Each row is a point on a landscape with many peaks, with its height.
A climber steps from a point to the highest of its 2 nearest points, and stops where none of them is higher. Distance is the straight distance between rows; heights are no part of it.
z762 (h 335): [155  99 128 141 168 192 142 154 161 116 161 111 124 146 143 127  95  98
 108 145 145 122 154 101]
z24 (h 248): [188 189 126 164 160  46 138 110 149  82  97 142  96 168 129 127 118 169
 130 115 110 112 151 115]
z512 (h 546): [124 114 171 148 117 143 136 135 155 118  59  70 134 134  89  83 131 191
 125  93  98 132 165 110]
z189 (h 713): [ 94 147  93 172 172 129 191 162 143  92 150 150 132 127 130  96 115  97
 118 110 144 134 156 144]
z197 (h 291): [208 176 116 145 143  50 118 134 168  84  98 132 127 197 144 125 108 144
 146 123 144  94 135 139]
z83 (h 281): [ 80 153 127 137  75  87 167 139  85  72 133 175 178 166 136 152 116 143
 148  83 133 106 137 124]
z872 (h 356): [151 164  85 173 182 110 147 101 151  92 104 136  56 124  83  94 109 117
 126 130 109 162 130  78]
z28 (h 253): [104 108 116 121  96 141 130 132 113  99 168 183 121 121 133 150 129  80
 143 168 138 146  98 109]
z53 (h 631): [154 122 192  53  75 115  62 149 116 144  85 157 145 121 152 123 167 111
 112 139 120 135 103 183]
z448 (h 666): [198 109 130 107 120 135  57 135 188 160 108 104 119 157 152 130 110 138
 116 139 166 102 111 159]
z880 (h 125): [162 130  70 186 166 130 125  75 124 119 125 116  74 109  78 137 127 117
 149 145 122 180  92  42]
z921 (h 366): [ 92 109 106 159 131 154 129  99  92 135 112 149 139  70 111 118 158  86
 138 110  99 159 162 113]
z796 (h 589): [122 136 187  70  71 140  74 142 109 141  73 116 156 133 120 105 168 149
 128 127 133 121  79 172]
z952 (h 706): [162  76 121 120 148 166  77 100 135 190 144 102  97 110 140 159 139 129
 116 163 145 131 123 108]
z914 (h 432): [141 105 155 121 152 144 129 176 146 150 157 122 151 178 186 168 120 135
 101 123 171  84 157 160]
z865 (h 495): [128  84 140 149 111 159 115 124 157 127  67  60 108 131  67 101 132 177
 137 127 119 130 130  78]
z118 (h 447): [141 120 184 133 111 139 101 129 128 100  78 115 183 132 137  96 156 154
 112  98  86 119 191 137]
z199 (h 621): [191 113 124  87  97 127  46 131 173 142  93 115 104 128 127 110 120 110
 110 157 143 120 107 148]
z269 (h 179): [111  97 104 190 190 136 168 122 121 119 151 151 149 115 156 165 137 109
 103 118 155 111 175 131]
z591 (h 501): [145 110 143 152 118 123 111 109 121 127 104 125 160 135 136 128 147 165
 121 107 107 110 172 123]
z694 (h 6): [149 104 144  96 134 124 127 122 143 114 181 156 100  75 161 164 118  41
 107 220 116 155  92 137]
z643 (h 227): [ 73 143 122 123 158 117 171 148  94 157 157 141 158 149 180 160 148 147
 108  99 156 117 121 167]
z352 (h 499): [151  84 128  73 110 168  74 107 138 167 136 109  87  58 122 134 128  88
 119 186  94 155  91 117]
z722 (h 214): [125 110  89 147 123 154 135 103 118 114 158 161 114  92 124 153 125  80
 133 169 128 152 109  87]
z598 (h 158): [ 90 105 136 111  54 160  96 114  93 126 112 136 123 109  83 105 166 116
 147 140 121 150  65  87]
z258 (h 177): [137  85 104 158 130 156 134 116 111 118 157 126 125 159 120 191 122 128
 142 142 164 113 124  64]
z911 (h 149): [107 111 115 123  73 163 112 110 124 121 124 116 103 124  71 100 122 133
 150 144 130 154  78  69]
z526 (h 620): [143 181 151 114  84  80 112 146 165 114  90 106 140 183 115  76 112 196
 156  99 119 132 131 162]
z19 (h 636): [165 139  87 151 204 146 156 102 157 113 152 113 101  73 134 119 110  68
 104 168 112 130 144 130]
z191 (h 454): [120 165 158 134 110 107 123 115 117 102  88 148 162 121 142  77 163 143
 106 102  77 125 170 154]
z570 (h 280): [133 171 112 167 168 115 161 139 159 103 103 122  59 152  85  85 100 161
 136  97 123 153 139  99]
z253 (h 182): [ 78 125 142 129 108 183 134 129 107 150  86  95 118 105  80  71 162 155
 131 106 110 169  90 111]
z151 (h 138): [132  94  84 196 137 162 146  94 106 114 157 133 114 141 103 191 118 103
 157 136 145 170 110  34]
z565 (h 121): [ 96  86 124 157 173 128 169 125  94 136 148 155 180  84 172 183 164  94
 101 113 114 116 182 162]
z957 (h 86): [106  90  97 163 165 113 162  97  95 150 147 148 149  54 146 197 160  85
 130 125 106 123 174 148]
z874 (h 687): [154 118 176  80  90  97  82 131 103 125 114 182 154  99 165 144 155  96
 107 147 114 102 139 179]
z99 (h 800): [ 90 169 160 167 107  87 180 135 122 104 117 123 139 160  80 113 110 201
 134  49 114 156 159 125]
z983 (h 627): [174  97 115 127 174 162  95 111 159 174 110  72 100 116 139 122 125 145
 104 149 123 114 150 116]
z808 (h 456): [144  87 123 114 120 183  79 134 162 126  88  67 109 114  87  92 118 141
 127 144 114 138 120  83]
z31 (h 331): [120 137 116  81  84 121  96 151 149 142 163 146 103 169 150 142 113 110
 163 177 161 136  65 133]
z567 (h 408): [166  85  94 105 142 169  67 106 163 106  80  74 101  72  89  99 111 113
 128 164  80 141 127  75]
z94 (h 360): [ 92 136 163 109  87 132 129 137  69  95 117 180 178 138 130 135 157  97
 131 106 128 118 134 134]
z666 (h 364): [ 85 143 130  67 108 110 138 182 134 137 166 145 134 174 148 140 116  97
 166 159 160 124  74 164]
z963 (h 556): [140 181 132 102 117  70 129 161 167  95 104 130 151 186 141  76 100 155
 156 116 111 101 153 175]
z371 (h 406): [ 86 154 134  89  86 112 145 160  98 129 145 146 157 166 129 123 118 127
 161 107 151 119  99 148]
z873 (h 330): [ 90 138 157 147 118 150 180 147  95 128 139  99 151 142  78 106  97 134
 135  54 149 152 154 109]
z943 (h 449): [155 115  88  94 135 161  79  94 146 140 118  97  77  61 106  94 110 106
 118 171  86 145 102 103]
z571 (h 584): [123 167  92 110 160 122 144 154 184  98 151 144 103 129 153  82 112  74
 133 175 129 122 121 153]
z423 (h 209): [117 129 109 143 144 137 126 111 153 166  79  87  83 104  98  77 136 191
 115 114 100 144 134 111]
z644 (h 467): [172 143  83 158 195 117 142  83 142 113 116 118  79  76 101 104 107 103
 113 131  96 136 146 107]
z708 (h 548): [133  85 132  76 139 165 100  97 131 196 173 118  82  59 150 169 137  87
 117 197 100 175  93 116]
z48 (h 283): [ 90 152 149  66  83 156 113 161 118 164 141 117 119 146 103 100 120 127
 157 138 155 149  54 131]
z669 (h 816): [160 148 132 104  97  83  83  98 126 149 109 143 140  97 152 109 144 150
 115 141 102 102 128 183]
z611 (h 481): [112 121 178 101 122 132 134 163  87 156 149 116 183 178 179 191 131 174
 113  85 161 104 138 161]
z578 (h 193): [101 110 138 126 130 159 110 109 132 162  76  89 129  88  94  81 162 158
 124 123 100 135 126 115]
z729 (h 215): [ 92  80 126 133 111 167 146 141  90 145 171 139 142 151 126 189 125 124
 141 115 168 126 112  87]
z866 (h 219): [192 175 107 167 153  41 119  77 130 115  97 133  97 130 119 135 133 183
 131 123  94 111 134 124]
z556 (h 169): [ 86 133 153 108  85 170 116 127  77 143 107 131 136 114  89 109 167 144
 143 114 122 146  77 125]
z515 (h 173): [147  92  82 173 160 164 127  82 123 123 139 132 124  89 108 169 125  76
 154 149 121 165 140  70]
z948 (h 455): [119 135 168  93 117 164 119 167 118 139 129 105 153 157 123 103 119 133
 127 104 148 113 134 137]
z6 (h 271): [114 132  98 117 158 100 150 128 138 145 185 155 115  88 174 149 144  97
 106 183 142 114  99 179]
z833 (h 302): [107 122 137  88  98 168 109 153 129 171 170 126 110 151 130 132 113 131
 135 150 165 145  71 109]
z773 (h 407): [ 69 146 145 109 117 114 198 165  86 117 175 117 178 158 110 151  77 111
 147  72 180 113 135 132]
z373 (h 363): [ 67 139 143 139 118 121 199 143  82 152 163  91 161 143  75 142  72 151
 145  65 183 148 142 107]
z987 (h 617): [143  89 113 116 161 154 114 101 135 190 176 129  94  84 162 179 138 100
 109 182 132 143 110 125]
z385 (h 246): [144  89 112 179 195 167 147 128 138 129 144 110 133 135 156 169 126 107
 117 132 142 112 179  97]
z156 (h 410): [129 121 138 112 123 167 135 164 145 117 154 113 129 162 127 115  97 106
 127 128 160 111 137 119]
z727 (h 563): [186 137  99 115 173 129 101 108 159 157 131 106  87 109 144 112 114 122
 109 160 130 104 133 134]
z299 (h 479): [163 132  97 149 196 144 143 126 168 113 174 120 110 108 161 147 114  76
 108 187 145 122 113 119]
z831 (h 333): [215 144 111 153 165  71 106 118 139  96 106 128 132 163 152 143 118 124
 119 141 137  80 140 125]
z545 (h 211): [ 84 166 119 155 156 109 173 144 112 152 145 133 157 152 171 133 131 186
 115  83 135 128 155 161]
z263 (h 298): [127 116 120 114 144 120 125 103 118 150 153 155 118  78 144 140 143 101
 106 152 112 108 133 153]
z196 (h 247): [ 75 137  96 119 163 108 159 157 126 150 173 148 137 140 187 162 142 128
 118 153 154 106 101 172]
z837 (h 249): [106  89 145 146 117 177 139 130 100 136 140 119 149 140 112 140 140 125
 140  97 135 130 152  92]
z518 (h 537): [ 75 155 135 149 151 136 198 175 110  89 144 147 171 146 140 107 119 106
 117  80 145 125 167 158]
z940 (h 44): [128  95 113 124 131 117 155  92  95 175 181 146 100  36 135 223 144  74
 122 171 101 131 112 155]
z493 (h 23): [135  95 114 112 123 108 143 105 120 135 200 163 100  55 150 205 131  61
 113 208 123 144  86 132]
z323 (h 233): [130 147 129 164 150 108 145 111 169 127  83 108  68 132  80  90 132 206
 121 106 103 142 134 103]
z776 (h 591): [149  87 205 100 109 168  86 167 121 167 118  95 174 161 155 152 139 144
 108 104 153 108 143 158]
z550 (h 460): [ 76 175 153 112 137 105 195 184 113  98 158 125 179 165 127 108  92 108
 153  87 150 111 147 168]
z637 (h 127): [109 122  74 176 124  99 171 122 106  77 162 159 123 162 113 182 112 114
 150 122 166 119  99  82]
z73 (h 801): [136 150 102 152 175 117 160 136 153  87 139 145 112 136 135  92 115 102
 119 139 132 114 151 134]
z264 (h 634): [108 187 136 162 119  65 158 127 144 100 106 149 121 165 107 106 128 192
 141  74 102 147 150 131]
z871 (h 572): [146  96 150  62  85 169  52 148 159 143  95 114 105 116 116  96 125 109
 112 159 127 140  79 133]
z23 (h 485): [116 183 194  72 120 145 135 181 105 129 123 103 166 168 133  87 118 125
 137  94 144 114 126 169]
z787 (h 145): [146 100  68 183 180 171 127  72 135 144 133 103  84  88 104 153 113  96
 159 144 113 197 112  48]
z507 (h 197): [102 146  95 171 117  68 178 141 107  57 148 159 149 187 132 169 104 132
 154 105 151  97 125 118]
z687 (h 382): [180 118 120 148 153 113 110 139 141 121 133 125 141 169 172 153 121 133
 108 133 163  77 148 143]
z177 (h 547): [127 132 169  57  85 168  78 160 127 131  88 107 122 124 121  72 135 113
 121 134 125 133  87 152]
z534 (h 204): [166 166 108 161 154  71 118  75 156 124  77 114  76 102  96 104 135 194
 121 122  88 133 136 119]
z531 (h 751): [159 161 122 119 122  85  89 117 167 135  94 123 110 137 145  77 122 164
 131 134 111 108 135 162]
z440 (h 384): [162 122 110 121 190 127 133 157 188 117 189 119 111 149 179 160 104  85
 113 207 172 115  91 154]
z780 (h 303): [108 102 160  86  64 135 115 151  87  96 137 199 143 137 131 145 149  77
 138 150 145 127 112 124]
z68 (h 136): [142 116  85 145 106 141  92  74 123 128 117 118  79  96  78 128 141 128
 146 164 114 161  78  59]
z814 (h 325): [125 108 121 125 116 130 110  83  94 159 125 147 121  61 122 143 160 102
 132 140  91 130 144 134]
z297 (h 348): [ 92 163 105 127  81  79 151 136 108 100 135 176 147 170 117 118 124 156
 168 103 131 118 113 126]
z349 (h 555): [127 153 139 135 103  97 122 126 130 128 118 136 163 167 150 127 130 190
 127 101 126 116 154 150]
z645 (h 194): [ 99 131 103 174 161 131 158 114 108 158 138 140 133 132 137 132 153 176
 117  91 129 137 152 133]
z104 (h 626): [170 105 172  97  99 149  73 164 164 155 103 104 149 168 156 128 122 144
 114 113 162 108 126 169]
z594 (h 628): [112 139 192 167 118 121 165 129 143 107  86  91 149 149  80 102 132 207
 124  63  94 158 185 115]
z613 (h 754): [161 133 160  98  78  80  83  83 103 131 106 168 151  82 142 140 153 112
 116 140  78  96 151 178]
z266 (h 61): [102  87 111 134 140  94 155  96  79 177 170 156 127  51 154 213 160 110
 112 141 114 125 127 165]
z14 (h 289): [116 109 151 159 114 160 162 140 117  95 130 115 154 150  89 113 105 132
 147  79 143 127 170  92]
z627 (h 517): [114 172 126 143 122  92 153 125 131  94 116 168 139 138 127  78 138 144
 126  97 102 137 161 146]
z738 (h 425): [ 92 130 137 148 104 138 141 115  82 109 103 162 154 117 108 105 164 122
 128  87 110 145 145 122]
z360 (h 682): [149 159 143 116  92 110  98 135 168 117  66  98 129 139 114  59 127 184
 119 114 106 123 135 148]
z610 (h 511): [115 189 163  91 121 103 134 173 141 127 112 124 172 183 167  77 119 139
 146 106 120 106 145 190]
z63 (h 516): [126 147 141 114 102 100 128 157 121 133 139 138 181 184 180 163 122 173
 130 104 146  91 137 166]

Call two points neighbours if one is among the 2 nearest of the other. Go from one point of each pair to the other, from neighbour to neighbour, staying as high as possible. Name the lowest point that can't be avoided.
z99, z349 | z118
z349, z952 | z567
z738, z73 | z6
z73, z19 | z299
z669, z448 | z177

For each start below, name the point where the climber stops.
z940 | z669
z545 | z738
z880 | z738
z151 | z73
z948 | z669
